Points on a hilly landscape, in no order, each with its height.
A ball rolls from a point to the lowest of its 2 nearest points, and stops where none of them is lower. Distance is the straight distance between rows; heights are no part of it.
mopib h=307: [-36 -13   7  -9   0 -26   8  -4 -13  27  -6   0  -5  -5 -11  11 -23 -12
 -17  11  29  -3 -13  -7   5  -9   5 -14 -12  -3   8 -24 -12  10 -18  18
   0]
gom h=736: [-12   8 -13  -7 -23  -1  29   4 -17  18  -6   4 -21  -1  10 -19  -2 -12
   0   7  11  -8 -27  -3  -9 -15  13   6  -3 -11  -4  10 -12   1 -10  13
   1]
gog h=214: [-29 -18 -21 -17  -2  -2   4   1 -21   8  -9   7  -9 -12  -3  14 -15   3
   5   7  35   3 -16   1  -6 -13   8 -12 -12 -11   9  -3 -12   5 -12  15
   3]
pobal h=755: [ 19  14 -14  23 -21  25  19  15  25 -35  -4   3 -14  20  15 -10   3  -2
  10  -6  -7  11  -4  -9 -14   0 -17  20 -13  -6  -2  40  17  -4  14  -4
  10]
Ralop h=483: [ -7  -4   6 -22  23   3  -6   6  21   6  39   2   7   3   8   8   0   3
  -5  24   7   5  10 -19   1   2  -7   3 -16   8  10 -42   9  17  28  -4
   3]
ripi h=760: [  5  21  12  -6   9   1  12   7  15   0  16   3  -9   4  15   2  -4 -31
  -7   1  10 -11  -5   2 -20   8   1   7  -7   3   1 -19  11  26  19 -16
  11]
sukom h=548: [  6  38  34  25  -2 -11  -4  12  22  25   8  -7 -26  15 -32 -21  14 -13
 -32  11 -22   0 -11   6  12   7  36 -30  12   8 -15 -44 -22   1   2 -16
  -9]
Seb h=856: [ -7  13  -6  15   1   8  11 -11   0  10  31  -3 -14   4   6  -2  26 -18
   9  -6   5  24  16 -23  16   1  -7   7   1  -2  -1 -31   7  27   7  -4
  -6]
Rup h=817: [ -8  10   5   6  -4  14   7   8  25   1  33  12  -9  19  17 -15  22 -14
  -7  21  -5   7   7 -20   3  -3 -16   6 -10  14 -12  -2  17  14  22   2
   3]
Vozo h=223: [-10 -24   3 -27   9  21  -4  22  16 -17  16  21  -4   0  10  -9  22  -3
   2  17  15  20  -3 -17   6  -5 -10  -3   1  17 -17  -4   1  -2  -7  -3
  -5]
moba h=454: [ -7   3  17  -3   9 -14 -12   6   5  21  18   2   2   3 -24   5  13   1
 -24  17 -12  23   3 -17  27   0  -2 -16   5  10  -6 -44 -20   3  -2   5
  -6]
lomuk h=556: [ 22  11  15  16  -2  17   6 -14  17 -12  13 -16  11  10  24 -15   8  -9
  12 -24 -26  -6  27   0  -2   3 -14  16   9   7  11  17  24  22  21 -15
   3]
gipu h=557: [ 14  -2   7  -5  13   3 -10  -2  18  -7 -11  -6  10   1  -6  30 -20  -4
   0 -21  18   2  -2   8 -14  26   8   3   6  -4   8 -28  -6   9  -6  -5
  11]
tomap h=584: [ 16  -4  13   9  -6   7   7  -6  10 -37  -8 -17  13  14  18 -15 -11 -12
   4 -28  -5 -22  13   0 -12  -3 -17  20   7   7   9  35  17   4   9  -9
  -1]
mus h=295: [ -1  27  15  22 -20 -13   0   7  27  14   3   8 -16  29  -5   0 -17 -20
 -35  10 -17  -8   4  14  -5  17  14 -10 -11   1 -10 -19  -7   2  11   9
   7]
Lare h=877: [-21   7 -10   1   7  -5  15  -2  -2  22  24   1 -15  -7  -3   4  21  -5
   2  13  10  31  -2 -21  21  -8   8  -7  -2 -11 -15 -25 -15  16  -2  10
  -8]
pekal h=385: [ 17  22   7 -22   9   9 -14   0   6   6  14   5   6 -16 -14 -16  13  22
 -12   6 -21  -6 -13   4  12  12  22  -6   8   4  -7 -17 -12   2  16 -14
 -18]
Poma h=605: [ 11  -7  27   7   4  -6 -11 -14  15 -17   1 -13  30   8  14   5 -29 -15
  -2 -24 -16 -28  32   7 -11   6 -15  15  -1  11   9  27  25  16   9   7
   7]
tamu h=366: [ -6 -38   1   5  -7  -6 -10 -28 -33 -24 -40 -15  10 -12   9  10  -5  18
  14 -25   9   1   7  -2 -19  -9 -26   1  25  13  17  39  12 -15 -26  -3
   3]
pizag h=367: [ 30  27 -23  12   0   5 -20  -4 -27  11 -16  -4  -5 -23 -16  11  22  38
  19 -12 -25  10 -10  20  24   6  31 -11  14 -32 -11  -3 -11 -23  -3 -13
 -16]
Dus h=473: [ -3  48   3  11  -2 -10  11  -8  -2  29  28  -6 -16  -4 -18  -6  17   1
 -12  12 -31  16  -8 -12  30  -3  25 -11   0 -17  -7 -44 -12  12  11   7
 -11]
Fitop h=539: [ -9   3 -29  23 -28  -3   7   1  -9  31   0  19 -10   4 -23 -10  37   4
  -2  19 -35  21 -11   0  29 -20   5 -19 -11 -10 -21   5 -21 -24 -27  17
  -8]
feb h=420: [ 18 -16  13  -6   1   1 -22 -11   6  -9   8  10  22  10   0 -12  15   1
  -6  -2 -25  -8  15  -1  19   4 -19   6   9  34 -21  17   3  -7   1   6
 -10]
movaz h=406: [  4  41  17  13   7  -7  13 -20   4  24  27  -3   1 -11  -1  -9  15  -3
  -2  -1 -36   4  12   1  18  11  21   7   3  -8   2 -32   5  31  18   0
 -11]
dulok h=756: [ -2   7  -5  -7 -11  10  27 -10 -13   2 -10 -19 -13  -3  13 -11  -6 -14
  13 -12  22 -19 -16   6 -14  -6  14  11   8 -14   9  -1  -5   7  -2  -7
   1]
bik h=688: [ -8  11 -40  14 -12  16  21   8   8  -8   9   3 -10  14   9   5   9  19
  24  -2   1  31  11 -21  -2  -7 -19   9 -28 -10  18   9  15  -6  16  13
   8]
Suvo h=527: [  0  -3 -24  -2   8   9  -7  -4  -5   1  -2  -7  -6 -15  -4  23  11  19
  10 -13   3  24   2  -8  14   0  -7   2   4  -9   1 -11  -4   0   2  -2
  -4]
Nitob h=658: [-24 -30  16 -48   5 -11   5  -5 -35  24   0   4  -1 -31 -16 -24  -7   5
 -13  22  28 -17 -13   1  -6 -14  20 -15  11   2   5   3 -23  -8 -15   2
  -2]
Bab h=720: [-14  12   6  -6 -11 -12   8  13   6  16   0   1 -13  18  -1  -7 -27 -28
 -29  22  11 -17 -19   6 -13  -6   9  -1 -16  -7   0 -12 -13   4   6  21
   8]
kapim h=602: [  4  24  34   6  -3  -5   2   4  11  23   3  -8 -24   5 -14 -25  19 -30
 -15   8   2  -6 -18   2   0   0  29 -11  23   3 -19 -36 -25  10  -8  -9
  -7]
Vopo h=569: [  7  11  21  15  -2 -20  -6 -22 -20   7 -33 -26  -6  -1 -15  12 -11 -11
   3 -28  11 -16  -8  29  -2  10  26 -12  16 -23  -8 -15 -22  -8 -30   1
   1]
Vira h=383: [-16  -6   9 -11  13 -23 -12 -11   1  19  10  -3   8  -6 -18  18 -18  -2
 -23  20   5   6   0 -16  15   0   2 -11  -6   7   4 -36 -15  11  -9  14
  -4]
ninup h=211: [ -5  25  10  25 -26  -8   6   2   6   4  -7  -3 -13  27   2  -4  -6 -25
 -12  -6 -19 -21   0  11  -8   5  12   4  -7  -2 -14   6  -1  -1  -5  12
   3]
tipom h=586: [  9 -22   1  16   0   0 -27  -3  14 -26 -22   5  18  14  -8  22  -8   9
   5 -19 -10  -6  17  16  -2  12 -20   5   0  11  -5  33   9 -15 -21   3
  -4]
Gafi h=381: [-13 -12 -13   5   1 -14  -4   2 -42  26 -21  -1 -15 -37 -30  11  25  16
   3  12  10  33 -28   5  23 -15  20 -33  19 -21  -3  -4 -21 -11 -20  -2
 -10]
raf h=352: [-18  -9 -37   3  -5  -7 -16 -16 -36  15  -7   2   2 -23   4  19  19  28
  10  14 -12  29   4 -12  21 -24 -22  -5  -3  -4  11  21  10  -3   7  12
  -2]
zun h=693: [ 20  -9  -6   1  25   6 -13 -16  14 -13  12 -12  40 -10   9  30 -17  17
  13 -21 -21   6  37  -7   6  13 -18   5   6  -4  25  -8  21  12  18 -20
   0]
Zitu h=321: [-16  -6  -3   0   4 -12  -4 -10 -42  21 -31 -12 -15 -33 -26   7   2  13
  11  -1  25   8 -24  13   7  -2  36 -23  23 -22   1  -7 -22 -10 -29  -1
  -7]
Bemu h=361: [  7   1  29  -5  -6 -19 -20 -25   3   7   6   1  20   6 -10 -21   2  -4
 -16  -4 -30 -21  17  12  15   8   0   2  14  30 -10  -2  -2   5  -1   5
  -6]
Vov h=476: [-22  15 -15  -1 -11  -9   9  -8 -26  22   1  -3   5 -18  -1   7 -19  22
   6  13   1 -15  -1   0   0 -16  10   3 -21 -12  20   9   1  12  10  21
  -1]
fenus h=696: [  5 -18 -16  19  -8  24   3   9   7 -22  -5   0 -16  19   3  10  37   0
  20 -26   5  42   5  -6   6   8 -21   6   7   1 -12   7  -1 -13 -15  -1
   1]
Deret h=587: [-19 -56   0 -26   9 -15 -11  13 -10  -7  -7  24  11  -2 -11   6  -3   2
  -6  28  25  -1   2  -4  -9 -11 -13 -18  -7  10  -6  20   3 -15 -21  15
   2]
niz h=797: [  0   4  10 -15   8   4  -5  18  16  -1  32  14  13  11  15 -24   2  -9
  -5  34   6 -19  -3  -9  -6  -7 -10   5 -19  25  -3   1  22  13  32  -7
  -2]
Buv h=112: [ 12  29 -15   3  -4  17  13  24   7   2 -18   0 -19   3   1  -4   4   0
   9  -4  14  -3 -26  13  -9   1  31  10  -2 -30  -6   6 -21  -8  -7  -7
  -1]
dut h=414: [ 13  37  28   7   4   2  13 -13  16  -2  13  -5  12  -6  21   4 -28 -18
  -6 -13 -19 -29  10  20 -19  20   7  14  -3 -16  21 -11  22  23  26  -7
  11]
Gomeb h=778: [-11   9  10 -22  22  -4   2  21   6   6  -5   4  -4 -11 -14   9 -36   2
 -21  15  32 -14 -20   3 -13   8  23  -6 -11 -13   9 -37 -18   6   7  -8
  10]
kureg h=646: [  8 -20   1  13 -18  16  16  13  10 -36 -24   9  -4  23  13  -9  10 -22
   6  -8   8  -1  -3  -6 -17  -6 -26   4   9   3 -14  30   0  -6 -20   3
  16]
luzis h=191: [ -3  11 -26   5 -13   8  18   9  -9   0 -25   0 -23  -9   2   6 -10  15
  16 -10  21   2 -23  10 -22 -10  18   0  -5 -30  12  18 -17 -10  -6   2
   7]
vuge h=624: [ 30   1  23  -2  14  -1 -21 -14  21 -21  -9 -16  35  -2   7  12 -10   2
   4 -33 -17 -15  29  12  -3  20  -9  15  11   9  10   7  12   9   2 -14
  -1]
vir h=659: [ -3 -18  15 -28   6  -3  -8  39  17 -15  -2  20   4  12  -2  -4 -23 -15
 -27  29  17 -21 -10   6 -25   5   1  -9 -19   8  -4   2  -2 -10   9  -5
  11]
tosul h=322: [-11 -28   2  -2 -25 -17  -6 -19 -33 -10 -43  -1  10 -13   1  -4 -10   6
   8  -5  16  -8  -7  18 -11 -18 -12  -5   7  11  13  53   5 -14 -29  13
  11]
vimu h=422: [ 30  18 -19   4  20  10 -19 -11 -24   8  -6 -26  -4 -42 -12  26   7  32
  21 -21  -1  14 -10  14  26   9  26  -2  24 -29  -5 -13  -4 -15   9 -25
 -12]
vok h=456: [ 23  35  19  -5  10  -7 -12  -3   6   2  -4   1   4  -2 -12 -17  -3   8
 -14  -5 -12 -17 -12  22  -2  22  31  -7  20   6 -10 -10 -18  -6   0 -15
  -9]
Lene h=431: [-12 -24  14 -22   7  -6   2 -14 -25   5 -14 -16  -2 -23   0  -4 -12 -15
   7 -17  32  -7 -18   4 -12  -8   8  -3  23   1   7  -7 -14   2 -18  -5
   0]
Midog h=748: [-14  19  -3  -2  -3  -9   7  12   7  19  -7   7 -13   1 -16  16 -27   5
 -16  17   7  -4 -22   5  -7   0  27 -16 -16 -20   8 -26 -24   5   3  19
   3]
puv h=507: [-12   8  -1  -3 -10 -18  -1  -9 -10   5 -14  -7  15  -8   5   6 -38   8
  -1  -3  -2 -41   1  14  -9  -3   5   8 -19 -15  20  18   4   3   6  14
   0]
fubi h=405: [  1 -35  -6  22  -5   0 -16 -11  -9 -27 -38 -18  14   2  15  21 -14  33
  19 -25   7  15  21  -4 -16  -3 -32   6   8  -5  26  45  14  -8 -11  -9
   2]
sidas h=461: [ 17  32  15  13  17  16   0   6  25  -5   5  -7  10  -7  10  24 -17  -4
  -4 -14 -11 -11  14  20 -16  34  14  11   2 -16  14 -27  15  24  19 -27
  14]
Zater h=514: [  6  26  10   9  18   3  -5   8  30   1   6   3   2   2  -4  35 -17  -1
 -12  -3  -4   6   7  12  -4  24   8  -2  -5  -8   4 -42  -2  16   7  -2
  11]
nidu h=544: [ 15  28  25  26   1 -26 -10 -24  -8   9 -14 -24  12   2 -14  12 -19 -12
  -6 -34 -12 -21  11  25   4  19  30  -4  21 -11   1 -23 -15   1 -12   0
   2]
fid h=467: [ 13 -22  -1 -22  13   0 -25 -13 -13  -2   5  -1  26 -16   0  -2   7  15
   3   3 -10  -7  15  -5  14  -2 -11   2  12  17  -4  13   5  -7   6  -4
 -20]
bag h=626: [ 10   6 -15  27 -36  10  18  11   0 -26 -29   3 -25  28   2   0  11 -22
  14 -15  -5   1  -8   6 -22  -1 -12  14   2 -12 -10  37  -5 -14 -28   3
  15]
fumu h=785: [  5  -2  25 -29  10  12  11   0   4  -8   8 -13   1  -4  21 -16 -12 -22
  -4   2  28 -26  -7  -4 -19  -1   1  20   8  12   0 -10   5  15  11 -17
   4]
bafur h=591: [ -6  -7   6  11 -15 -16   9 -17 -31   1 -33 -21 -12  -1  -2  -3  -1 -30
  12 -27  19 -15  -6  16 -16  -8  11  -4  19  -7  -8   2 -21  -7 -35   8
   7]
pefi h=669: [-10  -1 -37  26 -18   9  10  11  10  -5  10  14 -11  25  -1   8  22   3
   9   3 -20  27  17 -22  23 -13 -31   6 -23   3   1  23  19  -7  -6  16
   6]
tad h=397: [-11  -8 -44  16 -14  13   6  -6 -33  -7  -3   3  -3 -24   7  14  23  40
  24   3  -8  45   1 -14  16 -27 -31  -1  -5   0  15  31  22 -14   6  -4
   5]
Foz h=608: [ 10  -2 -10  23 -19   6  16  -4 -14  -7 -33  -9 -17  10  -4  -8  11 -18
  14 -22  13 -13  -9  16 -27  -2  11   4   4 -13  -6  16 -14 -12 -26   2
   7]
tesi h=783: [  4  -8  -6   1   3   1   7  30  20 -15  27  16   5  16   8 -17  -7  -3
   1  48   3 -11   3 -16   0   0 -15   2 -33  13 -10  13  29   0  29  10
   8]
viz h=363: [  6 -15 -24 -24   3  23   4  17  -8 -25   5  11  12 -14   4 -18  10  27
  26  10  12   2 -13 -13  -3  -9  -4   4 -14   4   4  34  14  -9  18  -4
  -6]
Leg h=670: [ 15 -24 -15  14  -7  23   3  17  20 -34   4  20  -4  27   8   5  23  -1
   9  -7  -4  27   8 -13   7   3 -35   8  -3  17 -14  31  17 -14 -10   0
   7]
Migu h=639: [  6  10  15  -8   3  10  22  12   3   9  -3   0 -28  -4 -13 -23  17 -23
  -7   7  25   0 -28   0  -3  -2  35 -12  19 -10 -16 -19 -26  -3  -9  -6
  -8]
bivi h=638: [ -6 -36  -3  -8 -17   5  10  22  -1 -30 -23  14  -6  12   0   4  -7 -20
  -4  -6  20  -3 -12   4 -17   1 -21   0   9   3 -11  34  -6 -23 -28  13
   5]
zafeg h=704: [-22   7 -41  18 -23   0  27  -1 -19 -11  -4  -1 -22   3  17   0   7  20
  26  -4   3  27   1 -14  -7 -18 -28   7 -18 -21  23  28   4  -7  -3  19
  13]
dilez h=208: [-10  16  -8  13 -24 -22   8 -19 -28  21 -19  -5  -3  -7  -8 -15   3  -4
   3  -3  -9 -15 -10  15   2 -13  18 -13   7  -3 -10  10 -23  -5 -23  16
  -8]
zerod h=372: [  9  32  11   8  -3  -5  14 -21  -4  -1   5 -21  13 -17  20  -7 -24  -2
   7 -27 -19 -27  14  10 -13  -2  17  22   9 -15  30  11  16  23  14  -7
   2]
Fufov h=734: [ 10  33  -3   1  -2  12   7   7  15  11  14   1 -15   4   3  -5  11  -7
   1  -1  -2   2 -10  -1   0   6  13  -1  -5  -8 -10 -12  -2  14  12  -9
  -2]
namoz h=719: [ 20   4 -12  42 -16  20   7   1  12 -16   0  -7 -18  25   1 -10  32 -14
  20 -22 -13  22  17  -5   0  11 -14  18   6   4 -16  19   7  -4  -8  -4
   4]
forig h=777: [-12 -14 -13  -8   1   3  23 -21 -14 -10 -16 -22 -14 -13  19  -1  -9   5
  20 -19  31  10  -8 -11 -20 -10  -8  10  13 -18  27   7  -8   1  -4  -7
   3]
Murom h=610: [-12 -20  -7  13   0 -12  -7   0   5  11   7  19  -5  31  -9   9  23 -13
 -13  10  -7  26  11 -17  30  -5 -18  -7  -1  14 -22   0  -5  -5 -27  13
  -5]
vez h=271: [-14 -11   2 -11 -17 -12   2 -15 -30  10 -28   3  -4 -21  -8  -8 -10  -1
   3  -5   4 -20 -19  18  -5 -18  11  -5  10   6  -3  32 -10 -14 -26   8
  -2]
furo h=470: [ -2  30  13   0  10 -13 -13  11  27  22  15   4 -14   6 -27 -20  -2  16
 -39  21 -27  -6 -13   6  12   6  22 -27  -1  15  -2 -43 -22   0  10 -10
  -7]
kib h=284: [  1   7  34 -11  -1 -19  -2 -16   1   3   4 -10  12   6  -1 -14 -10 -24
 -26  -6   0 -23   5  12  -7  10   7   1   9  22  -5 -20  -5   8  -3   5
   0]
momam h=293: [-25 -14 -29  -1  -4  -8  -2  -9 -31  16 -11   6   1 -19  -9  18   0  20
   5   8   5  13  -2   9   7 -17  -7  -9  -3  -9   4   7  -8  -5 -17  14
   5]
ruz h=533: [  7  15  -1   4  -7  -5  -3  11   6  -3 -29  -3   9   7  -1  16 -31  -6
  -7 -15  -6 -31  -1  27 -21  -4  11   8 -25 -13   7  20  -9  -9   4   5
   7]
zinon h=344: [ -5  34  19   5  -3 -12  12 -26  -8  19  27  -2   9   4  13 -14  -5 -11
 -13   8 -34 -17  10  -2   8   4   3   2   0   4   5 -16   6  31  14  14
  -4]
nasoz h=436: [ -4  -9 -50  27 -15  12   4  -1  -9 -15 -16  -2  -9   5   8  24   9  47
  26 -12 -15  42  10 -11   5 -10 -31   7 -14 -13  22  30  17 -23   6   1
   8]
Zalo h=409: [ -5 -24 -25 -12  -4   0   3   9  -9  -4   6  11  11  -6  -2   1  -8  25
  14  21   7  -2  -1 -13  -9 -12 -16   5 -20   5  13  25  21  -8  10  14
   4]
romol h=497: [  1 -13  32 -16  14 -18 -24  25  37   6  23  18   1   9 -10  -7   1  -2
 -31  35 -10  -1  10  -3  -1   6  -7 -18  -4  36  -3 -40  -1   1  19 -14
   4]
nir h=718: [-18   4 -28   6 -21  -7  33  -8 -26   3  -2  -1 -18  -3  11 -14   3  -3
  15   3  11   8  -9 -12  -9 -31 -11  11 -10 -10  13  31  -3   1  -9  23
   5]
kalu h=338: [ -1 -17   8 -12   8  17 -11  33  32 -14  22  17 -11  19  13 -10  11 -18
 -10  27  24  10 -11  -5 -10   6 -15  -8  -7  17 -22 -13  13   2  16 -15
   7]
zazo h=283: [-14  12   3   2  -8 -16  15 -18 -11  16  11  -8   3   9  10 -17  -9 -22
  -6   2  -5 -21  10  -2  -6 -10   3   9 -11   3   9   6   1  16   9  22
   0]
beda h=449: [ 19  23   7 -13  11   1  -1 -20  -9  16  23  -5  17 -18   0  -5  10  16
  -4   2 -28  -5  11   2  16   4   9  11   7   4   5 -10  -2  15  16 -10
 -12]
nopi h=572: [ -6 -12 -21   9 -18   5  11   1  -5  12   1  24  -9   3 -14  -2  32  -8
   0  10 -13  24  -3 -10  24 -19 -10  -7  -2   3 -11  16   0 -14 -22  14
   1]
sul h=623: [ -3 -47  14 -36  18 -11  -9  27   6  -9  14  15  16   7  -2 -12  -9  -8
  -9  37  20 -11   3  -6 -17   0 -13 -10  -7  22  -4   5   5 -11   0   8
   4]
pul h=478: [ 23  -5 -24  -2  20  16 -16  -4 -16 -10 -12 -11  -2 -28  -1  11  20  25
  26 -29   2  27  -2   6   7  10   4   2  21 -17  -4  -3  -7 -13  -7 -25
 -13]
Mibof h=439: [  5 -22 -25  34 -18  -1 -14 -10  -8 -30 -35  -6   1   5   6  28   6  36
  20 -21 -11  35  17  -5   0  -8 -39   9  -6 -17  24  45  21 -25 -11  -5
   0]
zomu h=257: [-17   3 -22   0  -7  -1   5   4 -20   6 -37   0 -16 -20  -6  19  -2  12
  11  -5  21  14 -25  13  -7   3  27 -19   5 -25   0  -1 -19 -16 -23  -5
   2]
kug h=559: [ 13   6   1   5   6  -6 -26   0  14 -14 -22   7  20   6  -4  18 -22  10
  -6 -15 -13 -19   6  26  -8  18   4   1 -13   0   0  17  -3 -10   0   5
   7]
Fof h=807: [ -9 -22   9 -10  12 -12  -2 -11 -14 -12  -9 -21  24   0  13   4 -52 -15
   6  -7  27 -28   7  -3 -33  -8 -15  13  -3   0  29   7  17  13   6   0
   7]
kebi h=498: [  8  14 -26  15 -13   9   2  10 -10  25   8   2 -21  -3 -23  -1  39   8
   8   3 -25  31  -9  -3  42 -10  12 -14  -4 -15 -20 -14 -18 -19  -6   0
 -20]
Sagig h=576: [-17   0  -1  14 -13 -10   4   1  12  22  18  15 -11  28  -7 -16  18 -23
 -21  19 -23  18   6  -6  24  -2  -9 -14 -10  15 -29 -12 -13   7 -11  16
  -1]
Gafin h=545: [-10 -56  -4  -9   3  -8 -11  -1 -21 -21 -16  13  11   2   5  10   3   7
   8   6  17  14   2  -8   1 -13 -30  -5  15  11   1  33  12 -13 -28  16
  -2]
bunik h=649: [ 28   6  11 -16  23  11 -16 -13  11  -4   2  -7  26 -21   6   6 -14  12
   7 -24 -12 -15   3  13   0  23   6   9   9  -2   4  -8  -4   2   1 -27
  -5]
Sadi h=691: [ -8  -3  13  -6  -9  -2   3  36  13  -5 -13  22 -11  26   8  -6 -12 -36
 -26  23   9 -21 -26  12 -17  -2   3  -8 -14   5 -14   7 -12  -9   2   3
   6]
Totir h=709: [  0  21 -25   7  -2  22  15  12  13  -1   8   0 -17   2  13  -1  16   5
  21 -15  -4  20   1   4  -2   5   2  13 -11 -11   0   2   3   6  19   1
   6]
Luk h=706: [ 19   0  -4  -6  26   7 -13  12  22  -8  23  -1  31   1  10  32 -25  20
   6  -5 -11  -4  27  -3 -10  20 -15  15 -14  -5  22 -14  22  11  25  -9
   7]
tose h=647: [  2 -15  -5  26 -13   7  -2   6  24 -16   9  25   0  35  -3  12  14  -6
  -2   1 -19  14  23 -25  24   8 -27   4 -11  15 -14  22  19 -13 -12  14
   9]
pokuf h=443: [-23 -13 -26 -15   8 -17  -2  -1 -26  15  11   2  13 -23   3  11 -15  36
  15  23   9  -9  -2  -9  -5 -17  -6   0 -21  -7  28  11  23   6  14   6
   1]
veb h=294: [ 22  17 -14  -6   7  17 -18   4   1   6  -4   7  -1 -19 -13  -2  23  25
   0  -5 -17  12 -13  12  28   6  24  -7   9 -13 -21  -7 -11 -20   4 -10
 -15]
nisu h=553: [  0  -4 -13 -10  12  20  14   4   7 -14  16  -8   6  -3  21   2  -4  10
  21  -6  27   7  -1 -15 -11   2 -10  12  -1  -2  17 -12  14  15  15  -8
   3]
med h=377: [ -3  35   4  16  -3 -15  -5  15  29  25   5  15  -8  26 -21  -1  -6   9
 -35  12 -38  -6  -2  13   9   7  18 -17 -15  -1  -1 -20 -13  -8  11  13
   2]
nurev h=805: [ -8 -16  16 -20   8   6   4   4 -11 -25  -3 -19  11   3  22  -2 -40 -39
  -1   4  36 -33 -10   2 -33   0 -10  19   6   5  13   7  10   6   8  -7
   7]
luma h=529: [  2 -10  -1  -6  25   7   0  -7  12  -5  -2 -10  -1  -7  -4  16   3   2
   8 -16  21  18  -5  -4   7  12   2  -1  24  -2  -3 -31  -4   3  -4  -8
  -4]
Zizod h=508: [ -5 -38   6 -15   1  -6 -16 -19 -30  -6 -16  10  17 -20  -5   1   5   8
   9  -3   6  -3   1   1   7  -4 -14  -3  19  17  -4  22   5  -9 -15   3
  -3]
vuta h=806: [-10  10  29 -21  17 -14   7   6   2  23  14   2   7 -16 -11  -9 -29   1
 -29  29  19 -28  -8  -1 -12  -6  18  -3 -10   7  17 -43  -4  10  16  -3
   7]
nasif h=474: [ 19   3  14  13  -3  11 -12  -4  20  -4   2   2   2  17  -2 -10  19 -13
   0 -10 -17  -2   6   7   1  18  -2   9   5  17 -25   3   0   4   0  -6
  -5]
povel h=739: [ 20   6 -17  13 -10  31  20  10   8 -27  -3  -2  -6   7  15 -17  28   9
  26 -19  -6  17  -3  -6  -1  -6 -11  17   1   2 -14  36   6  -8  -1 -10
   0]
nizir h=614: [ 11 -30  -5  -2  -1   9 -12  22   8 -29 -30  24  11   8  -6   8   0   9
   8  -7   8   1  -4   5  -4  10 -12  -4   4   8 -17  42   8 -30 -23   5
   8]
Gizu h=134: [  7  37   9  27 -32 -16  13 -12 -16  15 -16  -5  -8  17  -1 -14  -3 -14
  -5  -7 -31 -29  -3  19  -5 -17  25   1  -4 -14 -15  19 -11 -11 -21  22
  -6]
Fad h=523: [  6   8  31  13   1   2  -9 -14  23 -11  25   5  13  12  22  -8   7 -17
 -14  -7 -37 -12  29   2   8  16 -11   8   8  17  -9  12  23  18  19  -2
  -2]
tater h=509: [ 14  32  27  21 -10 -15 -16  -9  11  12 -14  -5  -1  16 -14  -4 -11  -7
 -17 -17 -20 -18   8  34   2  25  23  -5  11   5 -11 -18 -18  -5  -2  -4
  -2]
Deko h=332: [ -8  11  11  -3   0 -14  21 -29 -18   2   6 -19  11  -8  18 -13 -33 -17
   8  -8  -9 -31  22   2  -7 -10  -5  25  -4   2  28  13  12  21  14   9
   0]
mazu h=479: [ -4 -26  16 -21  28   5   0  -6  -5  -3  -8 -14   0 -20  -3  11 -14  -9
  10 -27  39   8  -4  -6 -12  14  11   3  29  -2   9 -26 -13   8 -20 -16
  -4]
sonud h=444: [ -6  -1 -17   2   4   8   3   9 -23  26  -1   0 -17 -25 -29  -4  33  21
   6   5  -1  31 -25  -6  34 -18  22 -23   7 -20 -20 -18 -19 -15 -14  -7
 -20]
tigem h=769: [  4  -1 -12  16  -6  22  15  34  29 -30  11  17  -3  31  20  -3  -6  -5
   2  21   5   0   0  -9  -7  -4 -23   6 -21   8  -4  33  28  -3  24   7
  11]
fidaz h=793: [ -8 -25   1 -14  12  -5   9 -17  -7  -8  -9 -25   5 -14  21  10 -29   8
  18 -22  32 -11   8 -10 -27   1 -10  11   9  -6  32   0  10   8   2  -9
   5]
Nus h=424: [ -8 -17  25 -17  21  -7 -20  15  29  -7  26   8   9  14   7  11 -13 -14
 -22  29  19 -11  11 -10 -18  10  -9  -8 -12  21  -5 -31  14   9  15  -7
   7]
nefo h=836: [ -4   5   6   4   3   8  14 -14  12  -3  38  -8 -11  18  39 -16  18 -16
  12   6   3  23  19 -26  10  -4 -25  13   4  14  -3  -9  19  24  11   5
   0]
daves h=340: [ 14 -16   3 -32  22  29 -18  12  13  -9  14   6  13 -14   3  -1  14  11
   9   6  16  18   3 -12   4   9  -1   4   2   8 -11 -13  11   2   8 -16
  -8]
Panu h=526: [ -3  23  -2   3   9 -16  -9   0   4  31  30   3 -17  -2 -30   3  14  12
 -23  10 -39  19   4 -11  48  -1   5 -24  -6   0  -4 -39 -16  -1  14   6
 -20]
Nabib h=416: [ -3  10  22   3  -4   4 -10  26  31  -4  10  26 -21  23  20 -10   6 -33
 -27  29  19  -9 -11   1 -15   9  -1 -10  -8  19 -14  -9   5   7  25 -24
  12]
fev h=562: [  1   0 -24  18 -14   5  -4 -16 -13  -2 -18  -2  -7   0  -8  15  13  16
  12 -16 -16  10  11  -1  12  -7 -12   4   2 -10   1  19  -1 -13 -11  11
   1]
Kezo h=525: [ -1   8  18  21  -9  -2  -4 -10  17   5   9  13 -13  36  -2 -14  33 -33
 -11   2 -23   4   8   2  12   7  -1  -2   2  22 -29  -2  -3   0  -3   2
   0]
falet h=560: [  5 -14  14 -32  13 -12 -16  22  19  11  25  14  10  -5 -21 -22  11  11
 -28  36  -1  -3  -8  -7   7   0   6 -16 -16  22  -7 -24  -9  -7  12 -11
  -6]
tane h=368: [-15 -19  27 -25  12 -16  -3 -20 -15  11  -1 -13  16  -8   1 -11 -19 -14
  -8  -2  26 -22  -2  -6  -1   1   4   3   5  20   1 -23  -1   9 -11   1
   3]
salu h=675: [ 22   8  -2   0  21   5 -11 -20  -7   3   1 -20  26 -27   2  22  -3  21
  14 -34 -21   5  27   7  10  13   7  13  17 -13  14 -11   8   8  21 -22
 -13]
rukig h=296: [  7 -32  -4 -35  25  22  -9  21  -2 -27  23   4  22 -18   1 -25  11  22
  20  19   9   2   4 -15   2   1 -12   7  -8  14   0  11  21  -6  20 -14
 -10]
fero h=519: [ -5  -9  -9 -24  19   8   2  -2  -3   2  36 -10  17 -19   6  -2  -5  12
   6  18  20   1   8 -21   4   0   4   8  -7  -1  18 -23  18  16  24  -8
  -5]
zakaz h=616: [-11 -25  20 -39  16  -9  -7   2  -9  15  13   8   8 -12 -15 -19  -2  12
 -16  26  13 -11  -7  -5   4  -9   8  -8   8  13  -2 -11 -12  -8  -2   0
 -11]

Call two points neighbours if one is among the 2 nearest of the other. Go from one point of each pair to the other, from neighbour to neighbour, staying as low as possible. Name the highest point that can't be avoided.
rukig, Gizu => kureg
Gizu, zazo => Panu
Gizu, kib => luma
pekal, zazo => beda
rukig, Vozo => daves
gog, Gizu => Mibof
Buv, kib => Murom
